Points on a hilly landscape, in no order, each with its height.
A ball rolls from a point to the lowest of its 2 nearest points, and stops where none of them is lower. Distance is the straight distance between rows; heights are no part of it.
setig (h 361): [ 81 151 112 122 131 150 119 169 141 146 110 111 132 123 113 117 128  54
 130 153 172 150 137 116 146  78 201 106  96  98 144  97  95  95 133 161
 111 127 138 150 151  97 147  99 134 139 158  88 150]
famud (h 404): [150 138  95 116 111 110  95 135 131 100 122 115  88 104 155 135 134 120
  84 141 133 132 109 122 127 127 134 156 123  77 146 155  84 113 102 127
 161 150 129 144 172 123 108 141 150 140 123 104  71]
lumig (h 367): [124 133 116 108 121 113 116  50  85  63  91 146 102 114 131 151 116  53
 137 175 115 146 154 138 153 160 131 200 151 125 105 126 101 126 146 178
 152 121  93 155 164 116  63  74 140 129 143 129 134]
fike (h 671): [125 145 161 159 134 106  77 163 126 147 158  91 152  75 111 182 128 149
 112 145 165  93 122 102 150  89 181  78 146 132 148 116  82  97 156  99
 104 158 146 115 111 151 139 137  85 115 165 126 192]
pofol (h 487): [120 176 158 142 185 157 111 149 135 144 146 164 142  89 134 158 118 112
 114 154 149 125 122  73 117 118 121 108 132 133 115 133 121  86 164 176
  95 156 126 128 112 108 162 138  94 139 133 106 157]
zadip (h 559): [123  96 152 130 100  86  92 106  87 169 148 107 146 101 147 142 136 126
 119 128 178  98 128 130 102 161 110  92 129 165 114 142  86  93 141 104
 111 115 129 119 139 220 149 112 107 107 152 161  75]
Fesed (h 512): [134  95 121 137 124 113 151  55  96  57  86 149 135 137 131 122 144 100
 155 113  89 116 167 104 116 179  71 185 173 158  70 142 117 155 146 171
 146  96  61 137 131 150 113 121 125 104 123 148  93]
Veba (h 471): [127 137 162 117 146 156 116  95 110 127 117 138 159 164 143 138 112 128
 153 129  95 154  78 169 134 125  97 178  89 169  88 130 156 194 156 144
  84 100 142 130 128 102 140  97 151 154 113 135 158]
geru (h 406): [136  69 168 140 100 127 128  63 119 132 125  97 161 169 130 108 117 179
 155  80  86 120 110 212 102 153 100 197 135 190 106 138 162 226 132  82
 122  93 104 120 108 166 129 124 131 116 120 177 126]
Kidem (h 431): [165 104 112  81 106 127 156  99 153 111 133 116 118 165 154  65 113 124
 173  77  91 148 139 186 131 175 148 252 132 135 134 125 175 200 113  39
 170 118 112 150 160 100  77 151 152 132  88 142 117]
kifa (h 397): [137 172 132 152 153 162 163 131 142 100 136 176 117  95 121 160  95 130
  77 155 111 145 122 130 141 134 116 158 158 101 184 161 161 100 149 168
 168 142 115 123 132  67  77 108 121 113  95  99 118]
Geruk (h 634): [140 106 133 175 106 102 171 122 108 158 156 113 168 123 108 118  97 148
  89 132 164 136 105 175 133 175 128  99 169 147 169 161 148 125 153 111
  93 101 140  99  89 166 129 102  76 134 138 163 119]
Vuzus (h 395): [113 163 128 147 161 159 104 154 126 154 135 118 106 129 128 113 140  37
 125 141 133 110 136 100 134  67 172 104  83 118 144  84 100  69 149 131
 129 160 117 144 136 102 102 108 146 116 149  96 162]
dup (h 194): [180 112 100 172 175 169 156 123 114 113 116 151 127 158 153  83 162 123
 128 115 105 136 113 147 123 137  45 119 102 115 119 145 147 103 165 119
 107 104 102 116  96 125 131 121 157 152  95 133  75]
telag (h 587): [146 115 211 155  97 142 117  83 110 154 163 126 121 132 127 142 143 181
 136  91  97 106 145 145 127 117 104 111 140 184 136 131 171 134 148  57
 147 129  96 125 116 193  76 113 122  77 109 168 154]
tes (h 165): [145 133 122 121 126 113 132  82 119  80 128 141  94 136 124 176 100 166
 102 162 115 167 142 192 171 155 103 166 165 109 167 148 171 150 120 147
 133 110 114 113 149 109  71  98 134 144 120 125 137]
Nevaz (h 427): [122 172 112 122 133 146 138 149 155  85 118 136 119  91 116 157  84 138
  70 165 124 158  97 167 140 100 153 184 128  73 179 168 146 140 126 169
 164 140 137 137 152  55 101 111 132 129 116  78 120]
Banez (h 331): [102 122 187 128  89 157 145 110 140 169 130 135 156 142 119 133 114 173
 145  88  97 132  90 140 117 113 126 137 129 171 122 134 189 194 116 112
 145 121 151 135 128 118 134 137 132 104 112 139 132]
Sunel (h 324): [115 158 107 100 153 119 107 102 124  85 103 146  83 113 130 178 138  52
 126 171 130 122 170  99 157 138 157 150 152  93 132  96 114  99 126 174
 137 141 108 148 157  95  79 100 142 136 131 103 151]
rato (h 430): [121 103  87 161 111 159 164 123 148  76  79 127  87 152 127  71 135  89
 128 122 116 141 135 144 132  59 155 148 122  81 143 130 122 135  99 142
 181  97  88 150 134 102  96 103 166  94 142 111  95]
favo (h 708): [104 125 144 162 123  87 114 154 124 105 121  56 192  94  99 151  80 104
 129 147 168 108 105 123 131 111 242 152 170 133 131 136  62 164 155 127
 140 129 132 120 124 127 134 111  80 126 175 123 180]
tamim (h 374): [122  82 173 129  79 142 165  85 123 168 128 111 191 149 125  96 100 154
 123  94 113 145  70 198 105 141 133 199 124 185 107 164 161 218 148 103
 119 101 139 137 113 138 139 122 118 112 112 165  95]
niza (h 627): [153 160 148 144 120 162 117 175 134 150 160 126 124  81 122 115 135 141
  84 113 116 123  87 122 127  82 142 108  82 112 186 142 134  80 145  88
 162 170 156 140 147  92 109 135 122 103 103  94 119]
kavi (h 661): [142 131 136 140 107 113 152 125 136 163 171 146 128 105 138 118 133 121
 112 101 136  72 147  75 104 184 130 101 171 173 141 137 138  88 126  82
 154 154 143 129 111 164 119 157  96  98 119 145  91]
besi (h 97): [145 135  83  85 126 108 143 112 136  68 125 122  94 165 137 149  91 151
  95 167  99 168 129 206 165 174 116 234 156  89 147 153 168 176 100 137
 163 132 134 120 153  81  73 129 139 157 119 113 124]
rifog (h 366): [139  85 146 160 107 165 192 105 129 162 119 155 161 187 124  57 144 103
 163  79 128 127 121 146 125 143 117 143 124 174 102 123 178 149 159  96
 120 103 113 159  84 143 126 129 112 115  92 171  99]
Guvis (h 87): [109 146 142 143  94 128 122 179 162 150 137 108 139  89  93 163 136 236
 113 117 127 132 102 122 128  59 141  57 125 117 160 152 136 122 105 122
 126 150 162  96 107 125 173 164 106 110 133 118 151]
dofo (h 408): [126 108 136 114 100 122 142  72  92  88 112 127 125 143 130 107 101  63
 148 139 121 151 117 177 146 133 160 200 142 152 118 132 121 173 142 134
 156  99 108 147 156 128  75  78 131 122 135 134 141]
Sapu (h 142): [132 133  87  55 125  71 117 131 159 136 131 126 110 149 142 143 133 139
 171 117 118  89 161  78  99 195 127 125 149 130 106  80 136 145  62 131
 125 137 157 104 129 116 174 175 142 165 127 121 130]
Mebod (h 144): [114 129 146 157 105 121 142 178 158 149 141 108 130 136  85 128 141 203
 129 120 101 107 124 125 145  53 144  49 119 124 163 112 160 125  91  96
 139 152 151  93  80 129 122 154 122 112 147 138 191]
Rep (h 364): [134 126 138 167 138 197 134 125 127 129  92 121 143 149 137  84 135  85
 146 118 115 133  74 153 110  38 130 152  65 113 118 131 126 153 159 135
 138 111 107 147 120  92 125  91 167 116 128 112 132]
koput (h 483): [ 65  71 130 125  91  85 161 116  94 103 109 109 144 169  98 125 112 100
 170 141 154 138 168 152 163 129 171 112 159 157 114  83 117 139 112 146
 123  66 120 131 128 160 106  78 112 110 164 164 149]
ziba (h 369): [143 191 130 117 167 141 135 123 137 111 148 189  94 112 125 176 116 138
 108 155 105 127 144 112 160 171 103 129 150 127 161 119 185  84 148 155
 139 149 122 117 122  68  90 115 139 142  81 105 164]
bib (h 289): [130 153 152 116 104 129 132 135 145 126 142 125 128 122 120 144 110 146
 126 115 103 126  97 147 139 107 155 154 122 145 154 123 170 159 114 109
 151 131 165 131 133  88 111 135 137 119 115 120 169]
Lop (h 283): [114 133  88 109 139 105 129 113 121  97 106 156  81 139 130 160 164 103
 119 153 131 123 197  88 166 148 111  95 164 106 123 102 123  86  94 176
 135 128 101 130 144 155  90 121 146 128 139 137 100]
Novon (h 475): [131  91  84 137 152  54  58 124 117  64 107  74 124 116 137 191 127 130
 117 185 183 113 136 135 156 152 155 132 168  70 103 129  29 120 114 172
 118 102 119 114 148 153 126 115 114 166 172 126 108]
zeg (h 288): [149  86 101 163 118 157 201 149 153 123 108 113 143 162 119  41 121 131
 128  89 112 153  79 185 116  91 150 157  90 112 144 159 164 155 120  77
 144  97 118 150 107 104 111 129 148 122 102 129  89]
lef (h 370): [159 166  88 121 159 144 105 128 110  99 125 130 105  89 154 147 125 127
  57 171 132 167  99 149 141 148  82 148 101  66 154 180 105  94 156 151
 113 139 127 129 171 108 106 107 160 162 105  98  59]
panut (h 463): [107 138 134 129 152 135 139 135 130 144 139 151 139 136 131 138 131 123
 135 139 143 121 145  89 136 119 116  65 144 147 105 115 128 109 133 157
 105 122 132 115 102 151 152 121 103 134 158 135 151]
rura (h 93): [152  97 135 146 129 101 113  48  80  69 123 126 106 137 132 170 115 172
 113 154 114 164 137 208 162 168  65 154 168 136 147 158 134 148 149 146
 110  84  86 109 133 178  93  73 124 120 139 165 130]
zuk (h 186): [122 145 110 161 176 105 121 182 163  97 144 118 164  85 124 177 103 167
 116 175 168 108 132  65 121 118 157  99 188  98 131 140  83 117 122 200
 120 131 108  89  88 112 172 151  86 150 153 110 159]
maz (h 332): [145 176  81 148 190 139 104 141 122 104 110 138 130  75 140 151 124  87
  62 186 169 166 124 113 141 164 110 143 130  61 155 151  90  72 181 217
  98 149  98 122 148 100 143 115 126 182 121  96  91]
ger (h 243): [148 155 135 101 104  98 140 153 149  98 154 101 141 105 110 139  85 160
 110 133  84 128  92 185 142 133 184 210 139 132 174 129 173 169 110  90
 174 134 174 124 125  60  88 150 105 134 112 109 181]
mefu (h 432): [108 123 143 115 130 111 117  99 105 132 115 143 159 123 144 134 135  72
 140 126 129  92 140  71 111 171 121 122 144 174  65 122  88 132 142 162
 108 120 119 138 128 160 155 116 112 126 141 140 105]
Debo (h 647): [125 101 155 194 100 124 176 121 119 160 151 122 162 116 112 100 119 121
 112 114 145 102 120 124 120 144 140  95 170 170 136 148 137 107 152  97
 132 121 119 120  76 170 113 115  81 103 132 161 114]
kos (h 434): [163  82 134 117 104 121 119  57 112  97 115 108 145 152 158  94 131 140
 167  78  88 122 122 180  94 153 103 242 133 168  77 143 129 209 136  78
 146 102  84 149 155 153 130 141 147 117 121 159  89]
motuz (h 171): [112 129 139 105  98 136 159 152 129 221 145 115 175 121 106 125 115 193
 114 113 157 165  83 169 109 136  99  96 102 138 153 165 160 148 136 102
  79 139 220 108 128 128 198 155  97 151 121 124 132]
gapu (h 528): [ 94  55 125 147 109 120 150 109 108 137 103 135 157 191 123  73 168 130
 176 101 115  92 181 118 110 118  66  85 118 173  58  95 108 141 137 160
 106  88 116 118  86 213 167 124 121 100 153 182  70]
buz (h 249): [151 109 126 157 122 147 168 173 156 151 126  97 145 160 129  41 130 138
 152  86 108 117  67 168 110  91 157 127  77 112 151 125 150 155 121  48
 153 126 155 133 101  97 123 163 157 139  98 139 137]
tigu (h 683): [126 165 124  80 149 133 114 118 121 161 144 175  89 128 136 114 157  34
 142 124 111 111 183  59 137 151 140 117 110 152  99  81 128  66 114 115
 123 171 108 174 152 123  82 129 150 115 112 108 139]
vad (h 438): [155 130  78 127 140  77  63 136 125  80 114  74 118 104 153 150 112 121
  89 164 164 127 100 140 127 136 161 158 128  72 118 150  39 134 112 151
 129 131 131 123 151 115 139 128 137 170 153 105 104]
Nif (h 534): [125  88 139 153 105  98 145  61 102  97 130 135 124 152 114 123 127 106
 156 111 112 106 190 127 135 185 116 141 209 188  95 114 130 139 146 123
 156 103  71 127 117 174  83  98 102  85 138 175 123]
feriv (h 508): [115  85 108  96 107  41  73  97  96  94 127 101 131 102 134 185 114 151
 117 157 183 116 141 145 136 178 145 146 166 115 106 139  56 124 104 135
 129 107 134 131 176 183 128 114 115 131 169 139  77]
saboz (h 398): [125  90 135 108 108 134 156 100 112 163 114 153 167 169 144  67 140  57
 164  99 135 110 133 115 102 183 124 161 122 187  75 114 123 141 151 127
 119 110 136 159 115 146 156 128 109 130 110 152  91]
dos (h 118): [128 139 115 203 154 140 160 176 166 104 139 109 139 111 120 132 113 176
 100 140 135 110 124  92 120  91 144  69 166 103 153 164 110 117 124 169
 141 136  95  86  64 121 155 138 100 120 149 124 150]
lod (h 573): [134 121 185 132 104 104 106 107 133 150 172 122 107 150 123 155 137 180
 176  85  86  77 166 121 123 133 135 128 146 193 141  85 182 155 110  61
 150 145 129 117 109 153  87 156 130  93 105 164 187]
Kun (h 443): [157 124 151 121 121 144 112  83  76 134 128 121 133 157 147 112 110  94
 148 137 109 152  99 195 136 124 128 186  84 163 123 118 150 149 167  98
 106  99 119 150 150 126  87  74 165 148 106 144 155]
darab (h 91): [ 80 150 124  77 103 129 134 161 154 199 128 134 169 109 123 135 112 154
 119 123 165 147  79 123  90 135 149 124 112 136 126 156 127 150 111 150
  96 139 203 134 154 116 221 171 100 154 136 107 121]
Gon (h 224): [135 144  87  53 117  97  96 156 142 153 135 124  87 120 141 138 138 113
 120 140 166 162 125 123 124 156 152 119  90  81 148 116 110 101  84 107
 102 147 189 145 180  98 164 159 150 172 117  92 115]
Bap (h 458): [179 172 158 122 170 155  76 151 131 127 154 131 126 118 142 136 115  82
 137 126  94  90  82 108 120 110 141 169  72 134 128 105 119 114 160 117
 133 168 145 133 116  52 114 132 145 149  99  89 190]
mos (h 83): [144 106  60 122 150 123 117 141  77 112 115 128  86 170 143  80 177  55
 135 155 140 155 163 138 151 145  69  91  69  87 122  87 110  76 140 143
  81 102 112 121 126 139 138 118 175 181 130 136  95]
zibin (h 537): [109 166 181 131 154 184 106 192 164 168 137 125 163 115  95 159 126 182
 136 133 133 125  93  91 120  49 125  98  83 126 112 136 136 148 142 161
 109 179 173 111  95  81 198 170 101 133 121  99 204]
dipe (h 166): [ 98 148 115  38  90  99 139 166 169 170 134 134 133 109 127 121 118 138
 116 110 149 152 110 123 102 158 181 145 118 115 145 133 136 129  76 112
 135 136 205 149 169  96 175 180 121 155 119 102 117]
Dor (h 208): [130 134 109  71 175 102  77 134 142 148 133 139 109 155 155 158 161 138
 185 123 115  96 167  68 109 134  95  74 110 141  64  71 115 117  76 138
  81 153 148 100 119 128 180 174 150 159 153 122 176]
kulu (h 616): [153 121 144 168 137 113 108 120 101 124 144  86 160 112 129 150  96 187
  85 138 141 142  81 199 125 138  95 122 125 131 153 174 122 139 162 108
  91 102 131  94 100 156 148 103 105 149 138 152 132]
bese (h 673): [116 176 148 101 138 123 116 126 131 156 163 182 108  96 133 150 141  97
 116 123 125  97 165  46 132 162 138 102 146 163 124 103 126  68 117 115
 136 178 137 148 138 132 106 147 107  98 124 113 124]
Tamad (h 180): [140 138 103  90 115  86 122 129 140  57 137  95 124 123 144 143  68 127
 109 161 111 138 108 192 141 150 188 237 155 102 141 153 129 182  96 109
 179 130 151 123 143  78  86 144 111 135 142 109 163]
bof (h 474): [123 138 123 133 149 180 153 104 161  89  93 176 114 144 131 102 159 131
 157  94  67 117 144  73 106  89  90 153 125 131  76 134 161 150 112 162
 161 126  79 150 129 105 128 151 176 104  99 120 101]
kagod (h 173): [148 122 116 187 167 152 152 139 155  69 120 131 114 132 140 115 136 177
 114 127 101 109 135  93 114  80  86  82 154 113 115 164 119 120 123 182
 147 115  68  89  60 145 138 130 122  98 136 136 116]
Magig (h 220): [155 141 105 159 179 166 121 139 143  73 107 133 105 132 144 114 136 154
 114 140  98 133 117 121 122  97  66 109 105  92 124 147 116 124 136 179
 119 103  90 100 102 115 151 111 164 143 124 123 108]
lebo (h 453): [148 127  88 135 123 167 161 110 149  74  79 155  87 141 135  86 159 116
 126 112  92 148 142 123 125  99  98 163 112  85 130 153 143 134 102 141
 173 109  80 158 159 106 104 127 187 108 104 106  61]
rugag (h 212): [124  91 106 144 109 113 155 110 131 103 110 134 100 165 122 113 127 195
 128 108 117 152 156 165 145 125  84 104 140 119 150 120 159 162  91 130
 130  86 101 108 127 172 121 112 155 114 131 155  99]
salud (h 538): [ 97  85 130  93  71  56  94 116  81 170 140 111 160 103 142 156 117 120
 122 156 207 130 131 147 122 174 155 120 129 144 132 131  73 106 118  97
 100  98 153 137 172 204 150 111 117 122 153 143  84]
gufup (h 72): [108  99  78  87  92  72 126 150 180 131 119 104 103 162 144 111 129 171
 172  97 125  96 153 115  96 153 153 124 146 126 133 101 125 171  48 102
 161 120 148 101 129 136 158 175 154 138 131 142 104]
teful (h 433): [130 104 122  66  91  98 114  80 120 116 108 104 133 141 158 106 118 102
 169  88 104 116 128 137  99 164 148 221 127 154  82 126 112 203  97  94
 149 119 127 156 171 142 124 147 151 118 128 133  95]
finud (h 151): [ 98 142 117 119 132 139 112 173 163 170 138 126 134  92 120 165 147 216
 121 143 168 134 133  95 112  90 134  31 137 106 133 156 109  99 108 167
  98 150 164  93 111 139 216 171  81 127 158 111 135]
reni (h 405): [163 120 123  75 116 123 136 107 150 118 128 131 116 145 157  75 133  75
 163  70  91 113 135 111 106 175 151 210 129 138 107 116 142 166 107  77
 160 130 117 165 164 109  99 162 153 135  87 123 103]
Vofan (h 307): [ 96 167 115 107 151 118 114 197 180 154 143 143 125 108 115 146 137 121
 135 128 143  98 140  35 104 103 178  80 128 123 105 109  96  97  93 158
 131 174 154 128 102  88 175 181 102 130 142  85 161]
zuf (h 244): [127 165 117 160 186 135  91 180 158 112 140 130 173  50 133 191 114 184
  87 190 179 156 134  97 132 125 142 105 155  69 152 154  81  95 165 204
  85 151 111 105 135 109 188 151  82 163 146  89 151]
rav (h 330): [130  99 144 187 129 192 180 139 140 147 106 140 153 169 123  40 144  79
 139  99 132 132  96 135 126  56 143 128  91 126 108 127 134 142 152 114
 136 112 113 163  88 121 127 113 137 101 116 144 113]
bira (h 399): [113 143 130 181 146 191 162 126 154  93  92 142 116 135 113 108 113  93
 136 127  95 123 104 142 118  46 154 156 115 108 141 130 146 145 140 162
 170 120 102 142 105  66  96  91 152  93 130 100 149]
vur (h 14): [157 114  59  82 134 119 128 120  98 131  99 142  99 164 144  76 188  57
 144 115 110 128 198  83 128 183  69 125  92 102  95  92 114  88 114 118
 102 127 106 155 153 147 122 154 178 160 106 143  78]
paru (h 579): [141 138 167 164 134 132  95 108  94 116 144 123 120  75 144 167 130 144
  90 141 161 127 123 126 139 133  97  82 150 141 134 164  98  89 169 135
 109 135 103 125 134 194 113  92 102 102 150 150 103]
kep (h 597): [155 129 191 168 143 121  99 103 116 105 147 109 140  91 140 188 108 180
 113 134 119 107 101 143 126 120 104 119 164 155 132 164 125 142 160 137
 122 124 105 101 100 164 124 107  97 106 139 153 158]
Tirib (h 501): [132 151 181 135 169 185 154 149 137 144 128 140 186 145 115 134  83 159
 128 140 103 142  64 151 115 102 107 165 103 150 112 150 167 183 164 154
 108 128 152 116  88  70 154 114 123 151  99 114 185]
voge (h 164): [158  78 122 153 106 136 158  70 102 104 117 127 123 170 128 106 128 182
 115 102 108 176 139 204 139 153  49 159 137 141 142 159 167 166 138 113
 116  84  76 131 132 174  98  86 142 100 113 155  76]
vep (h 492): [140 122 119 133 153 148 132  78 128  56  79 148 109 130 139 121 167 118
 151 103  64  94 166  69 106 121  69 163 159 128  67 146 116 139 124 176
 168 126  52 150 129 143 119 143 166  84 128 128  98]
dukag (h 248): [127 110  82 127 118 123 155 119 141  99 109 155  84 161 133 113 170 166
 127 111 112 131 196 103 132 138  69  82 149 113 125 119 158 108  88 152
 145 105  95 114 128 170 128 140 151 120 129 141  69]
nir (h 317): [137 175 152 106 173 156  80 122 107 161 165 159  87  91 142 183 153 138
 111 161 146 164 142 128 158 135  83  70 102 116 147 110 145  56 162 130
  68 159 141 118 150 128 125 121 133 149 117 109 162]
Tubim (h 448): [ 93 120 148 139 106 112 124  92  98 110 114 113 136 133 106 157  99 104
 142 158 147 155 126 183 172  91 181 139 144 132 144 116 129 150 143 142
 114  95 123 139 141 134  91  58 124 125 154 142 192]
Til (h 198): [110 108 131 138  94 163 182 149 156 218 137 137 148 152 123  59 151 141
 138  89 148 108 122 109  89 121 106  73 117 152 111 135 147 125 123  99
 132 142 168 134  98 154 179 170 110 111 127 152  92]
Kizik (h 511): [137 178 204 147 182 180  86 166 132 159 157 131 172  81 131 178 111 165
 111 153 130 118  97  82 119  84 110 119 102 130 121 154 104 122 193 172
  97 182 131 112 104 118 181 142  87 121 125 105 173]
dosuz (h 426): [ 90 178 143 124 112 159 166 125 128 139 126 183 116  88 115 138 122 100
  80 130 138 162 136 107 149 131 151 115 143 124 166 138 156  82 133 155
 155 144 130 162 164 107 101 108 117 100 110 108  97]
vitig (h 272): [118 107  82  59  99  78 119 150 108 143 124 113 110 140 148 115 133  79
 120 158 187 178 128 149 149 167 157 134  94  83 145 107  98 110  90 125
  84 112 168 149 182 139 144 124 144 189 131 125  96]
lud (h 633): [156  96 106 147 150 101 101 136  89 131 143  93 114 162 136 142 124 180
 122 150 142 160 115 207 142 148  71  91  98 118 159 128 140 126 137 100
  56  89 140  96 107 170 153 104 150 178 137 157 156]
rok (h 379): [130 125 110  78 130 140 153 147 172 139 108 157 108 163 147  63 145  74
 169  74  98 119 139  75  99 143 143 156 102 131  98  94 143 135  84 100
 162 133 129 163 143 106 127 173 159 132  94 107  99]
zom (h 554): [118  84 156 131  81  99 141  71 135 136 148 110 117 160 115 137 126 154
 181  78 104  77 195 124 112 181 132 153 205 205 112  97 157 179 110  76
 169 124  87 112 123 177  95 132 117  80 127 180 145]
Tuv (h 344): [157 177 131 111 159 138 107 103 106 142 158 178  72 124 142 182 150 132
 120 166 128 143 173 123 172 185  80 102 131 127 157 104 175  56 159 127
  98 156 116 118 140 118  71 107 144 158  94 127 153]
gofin (h 615): [148 161 145 142 141 165 109 142 125 139 149 150  86 115 140 134 153 149
  97 120 108 120 138 111 131  83 105  81 104 116 161 130 141  77 124  94
 156 147 121 140 140 129  98 126 157 101 113 116 109]
buf (h 728): [117  96 116 155  83  70 129 127 116  79 116  51 147 117 108 132  85 132
 121 138 156 118 112 173 128 115 189 152 184 116 127 146  80 168 108 110
 171 106 134 109 129 140 107 107 101 105 186 138 149]
bom (h 267): [133 168  96  85 174 111  85 173 152 157 164 161  98 100 138 162 143 117
 124 142 138 116 145  65 113 151 132  77 117  92 117  97 111  64  88 138
 104 190 166 117 113  83 182 191 114 161 125  81 167]
fimus (h 293): [134 168  92 146 208 127  83 159 135 101 126 134 137  54 134 175 126  94
  93 191 177 135 151  76 141 150 135 109 147  58 130 125  55  72 177 214
  89 151  81 104 130  98 161 139 109 181 142  94 141]
fitu (h 73): [147 121  71  69 126  87 113 106 124 121 104 139  98 166 142 115 164 104
 170 107 104 119 188 100 130 204  83 145 130 121 109  84 131 139  85 123
 111 121 117 129 149 145 133 149 172 177 113 143 106]
rin (h 449): [ 79 165 124 115 124 162 186 134 154 140 119 203 125 119 119 123 131 111
  98 110 133 146 148  68 110 155 112  98 151 139 123 152 162  94 118 184
 144 129 125 142 139 131 149 143 102 106 113 116  85]
zivi (h 137): [154 135  81 125 191 174 124 131  97 132 123 142  97 159 145 108 166  84
 142 154 106 155 143 147 134 149  54  97  69  99 117  95 146  84 162 140
  80 123 124 112 119 104 132 115 183 177 116 115 133]
zenu (h 139): [ 91 106 107  99  83 122 155 164 172 190 136 127 112 160 125  93 145 179
 171  86 133 116 133 112  94 122 138  84 113 143 134 103 164 154  63 101
 136 127 175 112 114 141 177 179 137 128 132 142 110]
Nono (h 428): [176 151 154 157 157 141  76 111 105 127 151 107 108 115 156 135 123  58
 128 137 118  98 108 115 128 107 143 150 102 133 130 107  99  91 169  94
 132 157 110 134 125 119  85 100 143 123 121 117 161]
pon (h 236): [115 117 150 141 124 189 174 162 128 221 133 134 169 173 104  69 136 157
 150  98 141 150  85 148 109  99  95  75  83 136 121 145 168 155 141  95
 103 141 192 124  93 121 181 142 121 133 112 140 131]
Vus (h 319): [ 87 111 111  82 114 108 117 144 102 142 102 131 119 150 129 119 136  55
 153 153 172 158 142 133 151 114 168 118  98 122 122  73 105 118 112 144
 101  96 147 153 170 131 136 102 153 144 148 121 134]
tipo (h 510): [ 79  47 102 132  84  96 175 127  83 114  98 135 150 188 111  75 149  98
 171 117 137 136 196 132 138 126 108  87 128 150  99  79 114 118 118 157
 122  64 116 132 109 192 142 102 116  98 153 161  79]
Mav (h 529): [109 169 178 130 153 172 140 193 150 186 140 133 195 124  79 130  89 160
 126 140 135 139  72 119 111 110 127 130 104 133 133 156 157 163 162 157
 106 169 188 110  88  57 191 160  87 158 106 103 202]
ves (h 689): [ 95 124 160 183 136  98  97 145 110 118 125  72 163  99  97 177 112  91
 138 156 168  97 137 111 154  79 224 102 152 140 128 113  64 125 159 122
 118 138 117 131 131 154 105  88  87 108 183 128 194]
buzam (h 199): [134  98 146 156  98 103 134 168 146 169 138  86 128 152  97  84 148 186
 167  94  96 100 105 154 114  77 151  91  90 126 165  91 161 157  94  38
 152 137 164 111  96 135 115 169 147 121 120 162 173]
Tutip (h 601): [145 130 194 155 125 183 128 111 130 156 153 145 129 117 139 125 155 181
 109  91 103 115 110 117 121  93  80  86 116 166 131 157 152 111 155  82
 139 140 126 136 117 170 111 131 128  73 109 143  93]
poz (h 746): [ 81  85 126 134  96  67 125 106 120  73 116  82 123 109  92 177  95 115
 148 133 160 102 139 124 125 131 197 142 200 128  88 127  69 146  94 118
 205 120 131 131 160 143  87 112 114  76 186 132 125]
litaz (h 347): [ 87 165 101  79 134 132 146 175 171 144 119 162  98 139 124 100 135  65
 136 115 128 128 145  65 118 130 178 113 113 108 114  99 125 100  77 147
 154 148 151 154 138  86 145 162 139 127 123  96 131]
Zuger (h 641): [143 138 180 173  77 139 149 165 126 162 144  96 152  82  76 106 135 164
  90 103 107 113  78 143 144  58 171 110  97 134 184 144 146 119 142  52
 162 165 157 126 120 116  96 131 108  97 115 129 148]
Ragep (h 657): [143 146 178 174 108 130 118 162  98 182 158  96 156  79  86 149 121 147
  98 139 158 123  99 148 161  95 173  76 118 137 191 132 125  90 171  72
 104 166 152 118 116 145 113 123  80 127 141 142 180]
leg (h 277): [126 143 113  86 143 140  78 136  99 161 136 135 106 103 141 158 153 131
 119 151 169 177 120 138 137 117 101  75  76  95 130 123 110  95 124 125
  66 135 161 133 178 145 173 128 140 159 144 109 121]

For each start below, name the point where the ball stops.
kos => besi
Nono => darab
Tirib => rura
koput => rura
rin => darab
Kidem => gufup
Debo => dos
teful => gufup

Call two points neighbours if one is among the 2 nearest of the other. Go from one point of each pair to the other, from neighbour to neighbour, staying as low as possible. Name the highest point that can't be avoided.
gufup and vur => Sapu
dos and gufup => Magig
gufup and darab => pon
besi and rura => tes
